Points on a hilly landscape, in no order, each with its height.
From any point a ball takes the steepest step (drop divided by distance) to one of its 2 nearest points. It stops when none of these is lower. Distance is the straight distance between rows; heights are no part of it.
j741 (h 1.2): [153 113 152 121 126 122  97 112 128 119 129  83 124 196 153  67 143 154
 165  85 124 133  72 113 176  91]
j972 (h 77.5): [135 164  96 124 117 130 140 152  70 124 110 171 119  78 140 170 115 113
 100 140 125  83 146 109 157 139]
j945 (h 26.4): [128 153 100 125 120 122 140 176 118 135  95 175 144  98 104 135 158 103
 108  86 132 110 140 142 154 122]
j867 (h 13.2): [127 121 137 164 130 162 147 125 130  84 139 115 183  97 146 140 137 144
 126 139 128 155  99 147 105 103]
j964 (h 75.6): [ 84 160 124 113 156 183 161 100 122 147 145 146 110  77 115 171 117 141
  79 155 132  89 192 158  53 104]
j28 (h 71.7): [ 86 202 115  70 122 175  95  99 144 176 150 102 176 125 105 146 151  99
  99  99 163  82 229 172  98 114]
j182 (h 19.2): [ 98 121 111 121 146 198 140 152 121  85 153 152 154  50 151 165 133 165
  85 181 118 162 117 124 121 134]
j789 (h 39.9): [121 122 148 103 127 131 136  98 186 149 146  91 134 163  91  87 160 115
 140  73 163 136 143 152  89 118]
j870 (h 63.0): [ 96 128 109 115 131 104 112 131 124 136 129 132  94 125 152 139 111 123
 165 115 126 112 141  86 157 184]
j786 (h 24.1): [ 99 167 100 108 116 161 134 152 128 149 108 171 143  80 112 145 173 119
  82  99 122 117 174 144 129 124]
j921 (h 17.1): [124 119 136 158 136 179 150 137 115  94 158 129 173  64 122 160 129 142
  93 180 119 142 112 143  91 122]
j42 (h 9.8): [138 163 120 136 106 162 121 110 123 138 140 124 163 114 108 126 150 104
 108 114 142  84 179 166 107  99]
j146 (h 56.2): [117  88 158 132 119 122  98 119 182 130 147  92 123 158 126  82 172 172
 157  99 129 165  95 106 139 147]
j807 (h 41.5): [105 137 133 127 145 138 171  87 138 115 137 137 107 131 132 136 118  99
 128 118 152  99 173 138  65 129]
j699 (h 31.2): [ 92 145 122  81 102 148  91 124 172 153 105  87 138 151 144 116 169 141
 150  34 139 135 134 162 172 142]
j290 (h 55.6): [142 112  94 145 152  43 133 164 116 146  82 164  57 174 128 115  85 119
 175 121 111 122 108 123 151 156]
j973 (h 80.6): [ 94 166  86  85 143 185 138 155  67 137 113 176 123  31 126 180 126 144
  41 154 119  93 136 115 143 130]
j142 (h 71.0): [ 67 146 122 114 136 121 182 146 124 157  83 182  90  69 117 175 117 101
  71 127 140 120 185 112  82 140]
j96 (h 25.9): [118 145 124 114 117 154 103 122 135 134 111 106 142 144 170 121 153 142
 137  64 117 124 126 147 179 129]
j384 (h 53.2): [112  92 103 157 162  53 151 174 126 137  78 182  73 124 127 154  90 121
 154 127 117 150  82 116 135 168]
j436 (h 47.8): [140 101 171 159 131 158  94  89 156 108 178  48 171 144 150  87 139 159
 125 148 146 144  93 127 111  93]
j241 (h 84.0): [114 150 143 100  98 178  53  75 161 148 150  24 176 155 165 109 168 136
 118  91 137 118 158 168 151  97]
j385 (h 68.2): [ 86 159 116  75 122 137 123  95 127 166 134 137 109 123 124 147 130 106
 126 127 132  90 222 127 128 166]
j141 (h 69.6): [ 79 157 124  85 126 111 149 134 135 168 115 162  96  96 107 156 129  94
 100 119 155 111 200 113 106 163]
j291 (h 59.2): [123 122  99 131 137  77 132 139 103 127 105 148  76 137 156 125  94 120
 178 115 103 110 123 107 158 154]
j912 (h 45.2): [123 108 130 133 127  96 176 112 154 117 116 145 108 129  99 135 116  84
 132 130 145 126 154 127  72 139]
j487 (h 86.3): [115 144 133 121 115 179  71  88 156 128 159  60 164 134 183 118 156 160
 122 123 124 133 135 144 151 114]
j184 (h 7.8): [160 138 116 132 126  58  86 150 137 141 104 115 113 207  88  66 146 113
 173  93 130  98 121 150 186 138]
j726 (h 55.1): [129  87 117 150 148  76 174 154 107 103  96 161  85 114 140 168  86 120
 143 151  97 171  68 104 107 166]
j933 (h 77.8): [122  89 122 140 128 150 137 119 122  90 157 128 122  98 161 132 120 155
 127 174  81 181 107 104 129 146]
j393 (h 79.1): [140 143 107 134 131 106 165 146  59 134 118 187 100  65 125 181  98 102
  75 180 113  92 126  97 128 136]
j354 (h 68.5): [151 124 138 157 130 106  97 171 109 121 119 128 146 170 141 107  93 158
 177 122 124 155  61 107 180  98]
j177 (h 28.7): [168  79 174 150 147  85  99 136 151 114 135 101 113 191  92  90 117 142
 160 128 135 155  65 103 144 123]
j861 (h 72.7): [162  86 157 155 151 119 129 156 115  93 117 123 146 170 152 140  80 150
 151 157 110 207  16  89 149 115]
j278 (h 19.8): [137 137 142 151 125 175 130 118 109 104 184 122 153  84 131 144 115 147
  88 194 116 107 144 144  81 102]
j491 (h 68.1): [ 75 178 117  79 131 191  97 100 111 145 145 117 138  82 163 167 145 152
 100 114 130 105 181 127 141 144]
j595 (h 12.4): [146 170 116 126 103 169  91 141 112 134 127 108 180 109 130 126 149 113
 124  92 144  93 158 154 146 100]
j783 (h 75.1): [168 101 119 162 137 127 141 156  85  88 126 162 141 128 144 127 105 145
 133 195  76 188  56 115 166 121]
j139 (h 87.7): [ 95 160 121 124 117 179 102  77 128 129 161  79 156 131 169 117 135 151
 119 138 132 102 169 148 133 119]
j940 (h 88.7): [ 93 142 115 128 129 213 106  93 115 125 170  98 137  91 182 132 134 175
  98 175 106 129 147 131 130 114]
j93 (h 45.1): [151 132 137 133 111 108 121 152 168 142 105 121 156 142 104 102 167 111
 136  67 136 131 131 160 138 114]
j576 (h 81.1): [116 171 125 106 114 187  71  80 165 167 159  30 186 128 146 108 164 133
 111 110 153  92 176 186 108  89]
j943 (h 56.5): [156  83 135 163 148  67 172 163  96 100  97 162 108 138 130 184  63 108
 149 196  72 192  39 109 114 150]
j363 (h 37.4): [178 132 128 136 102 118  91 138 137 139 125 102 170 164 105  73 165 114
 144  81 137 119 117 150 162 108]
j661 (h 25.7): [134  90 136 121 128 115 130  79 134 104 152  94  97 175 157  92 103 127
 164 156 123 129 128  87 125 144]
j880 (h 66.3): [ 88 159 118 103 125 144 110 123 118 146 138 119 117 100 148 156 141 139
 134 118 140 106 169 108 136 173]
j438 (h 74.0): [161  97 128 156 156 114 147 176  86 110 105 160 116 161 153 135  75 152
 157 156  83 196  33 103 152 109]
j551 (h 73.1): [ 87 118 117 133 143 162 187 127 121 113 118 156 114  67 136 172 125 126
  90 146 122 137 143 136  72 137]
j944 (h 74.2): [ 86 138 113 118 136 188 166 120 103 125 139 154 115  50 145 192 106 149
  66 169 119 111 145 130  78 127]
j606 (h 76.0): [121 166 110  89 106 160  83  96 154 164 150  66 180 146 108 110 157  89
 114 101 162  82 217 187  98 105]
j629 (h 73.4): [160 166 106 134 114 138 108 128  77 119 137 141 125 123 147 142 119 109
 130 143 123  82 150 116 173 112]
j264 (h 24.8): [159 138 118 109 105 104  62 139 152 151 111  80 143 192  95  64 173 101
 158  62 151 102 117 154 175 118]
j120 (h 30.6): [124 103 147 142 122 119 136  90 120 107 163 103 105 122 142 131 100 131
 135 170 139 116 155 101  88 149]
j685 (h 47.1): [134 105 110 130 122  98 115 151 151 139 109 134  93 156 119  96 152 140
 168 106 105 133 128 128 162 178]
j976 (h 35.5): [101 131 161  96 127 156 110 106 207 149 147  64 186 125 139 121 172 168
 127  70 170 153 126 148 116 120]
j78 (h 26.2): [128 152 123 112 115 147 128 109 111 155 155 147 126  77  96 145 132 118
  95 179 132  76 201 131 103 153]
j727 (h 17.5): [166 116 141 156 133  57  85 172 137 144 114 138 115 189  90  91 129 129
 188 103 134 119  89 136 176 148]
j651 (h 33.9): [ 84 160 142  67 114 167  92  95 190 169 135  78 169 143 129 120 179 141
 122  43 157 140 158 167 133 129]
j555 (h 50.2): [165 108 132 156 129  62 176 123 103 115 113 159  96 168 128 136  84  83
 153 155 130 127 107 109 114 132]
j658 (h 69.2): [159 147 126 150 120 128 116 148  73 113 145 148 142 112 152 140  97 127
 136 169 116 122 113 106 155 125]
j356 (h 59.1): [205 112 149 159 124  70 132 141  95 128 111 150 120 198 113 101  77 124
 172 155 116 139  90  98 154  92]
j321 (h 42.2): [159 109 158 162 128 134 116  98 148 106 158  90 165 153 131 101 128 130
 146 133 161 124 104 123 106 101]
j796 (h 71.9): [101 126 117 131 136 116 197 152 112 136  92 192  85  65 114 194 111 110
  56 160 124 126 147 127  78 141]
j428 (h 31.1): [112 132  87 127 115  74 155 156 105 172  81 197  72  91 131 155 119  93
  99 120 112  89 172 119 148 152]
j172 (h 23.4): [138 145 134 141 121 152 132 108  87 130 161 145 136  72 119 156 114 115
 102 185 134  86 162 128 102 121]
j21 (h 20.6): [ 84 153  99  99 139 203 129 144 118 117 139 154 165  53 149 159 142 168
  73 141 122 150 136 139 147 135]
j47 (h 54.2): [188 100 152 161 137  64 151 149  97 112 106 159  98 164 122 149  61 106
 158 182 102 151  71 106 125 123]
j534 (h 35.2): [153  94 180 163 133 104 134 115 148  86 148  99 139 155 122 126 113 136
 150 137 141 157  74  99 113 128]
j967 (h 32.5): [163 109 130 136 135  83 135  88 123 106 142 115  84 198 136  92  95 108
 190 144 133 121 120 101 129 128]
j493 (h 69.4): [ 71 203 128  66 127 198  96 104 137 170 130 118 155  94 129 179 146 141
  86  93 147 101 203 154 119 120]
j111 (h 23.3): [164  88 158 163 147  49 134 168 149 127 106 130 108 186  83 107 112 128
 176 125 140 145  64 116 130 141]
j767 (h 64.5): [170 129 145 155 132  96 117 148  93 123 123 144 137 162 139 115  94 128
 164 130 124 129 104  96 153 110]
j19 (h 50.6): [138  93 119 160 127  75 141 165 152 109 102 154  96 130 101 106 137 128
 148 133  93 162 101 118 139 169]
j277 (h 28.6): [140 147 103 149 114  71 149 182 122 154  81 189 106 125 122 135 135  93
 122 106 129  99 142 137 157 150]
j718 (h 43.6): [ 99 121 120  87 117 110 107 116 170 144 123 114 104 182 113  93 156 121
 166  89 123 125 149 139 141 163]
j714 (h 43.0): [171  90 141 134 150  51 162 115 125 103 124 140  80 211 108 115  83  78
 170 127 154 106 107 113 114 127]
j247 (h 36.7): [ 87 137 160 101 133 163 132 106 171 135 149  92 153 108 153 139 146 165
 124  97 152 145 137 138  89 126]
j417 (h 70.9): [147  98 163 158 142 114 100 168 124  95 133 116 157 154 137 121 107 166
 167 130 133 191  34 103 166 119]
j936 (h 20.9): [ 96 111 101 123 142 176 176 159 104  95 134 164 141  28 116 195 112 141
  62 190 120 179  99 116  96 142]
j938 (h 51.6): [153  95 174 140 127 140  94  99 179 119 167  45 157 160 104  58 164 156
 129 120 149 165  81 127 130  89]
j683 (h 18.9): [160 154 104 127 105 120 142 102 120 133 140 141 128 132 116 113 140  85
 111 150 142  72 186 160 109 110]
j194 (h 49.2): [105 109 125 130 135  71 164 116 132 119 120 153  83 127 120 149  91  94
 141 149 133 117 166  91  99 166]
j261 (h 23.5): [196  90 172 153 136  69  95 128 125 147 121 121 100 234  75  77 107 149
 186 133 122 159  49 103 169  90]
j273 (h 54.5): [137  89 156 145 126 147 115 128 177 116 146  83 163 133 111  88 163 166
 134 110 132 187  79 131 130 126]
j455 (h 76.4): [150  91 105 144 127 139 136 138  85  88 126 157 105  93 144 140 108 137
 132 194  69 170  93 105 141 142]
j51 (h 38.4): [ 82 144 137 118 136 169 152 101 155 132 144 126 143 117 144 151 119 138
 121 103 147 118 169 141  70 117]
j316 (h 7.6): [133 146 127 137 115 172 116 132 119 106 151 123 177  90 134 126 140 147
 122 126 139 131 128 132 141 111]
j630 (h 52.7): [114 116 128 139 119 120 157 156 150 124 105 163 116 109 113 126 144 137
 128 126 103 161 126 131 120 152]
j516 (h 22.2): [ 87 173 111 101 128 208 127 131 112 141 123 167 145  62 113 158 167 138
  55 135 116 121 180 153 120 111]
j745 (h 9.6): [171 108 167 125 138  94  75 128 130 146 127  88  97 239 115  62 132 157
 184  89 129 141  52 103 197  82]
j45 (h 57.5): [140  93 100 138 141  93 207 124  92 110  86 167  73 104 147 174  92 105
 105 170  92 145 107 122  88 140]
j605 (h 49.3): [175 120 128 161 124  90 155 162 135 130  82 148 121 159  98 100 150 107
 137  89 128 122 115 144 133  98]
j317 (h 41.7): [ 80 132 132  75 118 111 127 118 176 161 130 123 131 154  97 106 157 110
 147  77 152 119 186 137 110 153]
j823 (h 54.1): [ 87 118 127 123 136 148 147 149 169 130 116 146 145  94 132 136 163 144
 121  97 125 176 135 131 123 144]
j109 (h 26.6): [168 130 122 122 118 107 132  89 141 121 147 115 137 164 104  90 146  90
 131 142 147 104 171 152 107 110]
j425 (h 34.9): [143 118 136 122 112 130 116  89 158 135 136  88 143 168 105  63 163 108
 140 100 151  96 157 167  92 102]
j927 (h 80.1): [116 143  98 119 139 150 166 170  61 129 113 199 108  25 109 180 112 121
  26 176 131 104 108 102 132 140]
j407 (h 15.8): [144 121 132 135 126 141 121 103 122 110 123  98 118 166 179 100 131 140
 154 105 119 123 113 129 151 106]

Where does a ball stop that starts at each point below?
j438 -> j661
j51 -> j741
j393 -> j661
j823 -> j741
j943 -> j661
j277 -> j316
j273 -> j184
j630 -> j42
j146 -> j184

Call two points neighbours if one is among the 2 nearest of the other. Go from one point of each pair to the other, from neighbour to neighbour, staying as low as possible. Name the highest point that can't be avoided.
j42 and j316 -> j595
j661 and j384 -> j943
j184 and j741 -> j177
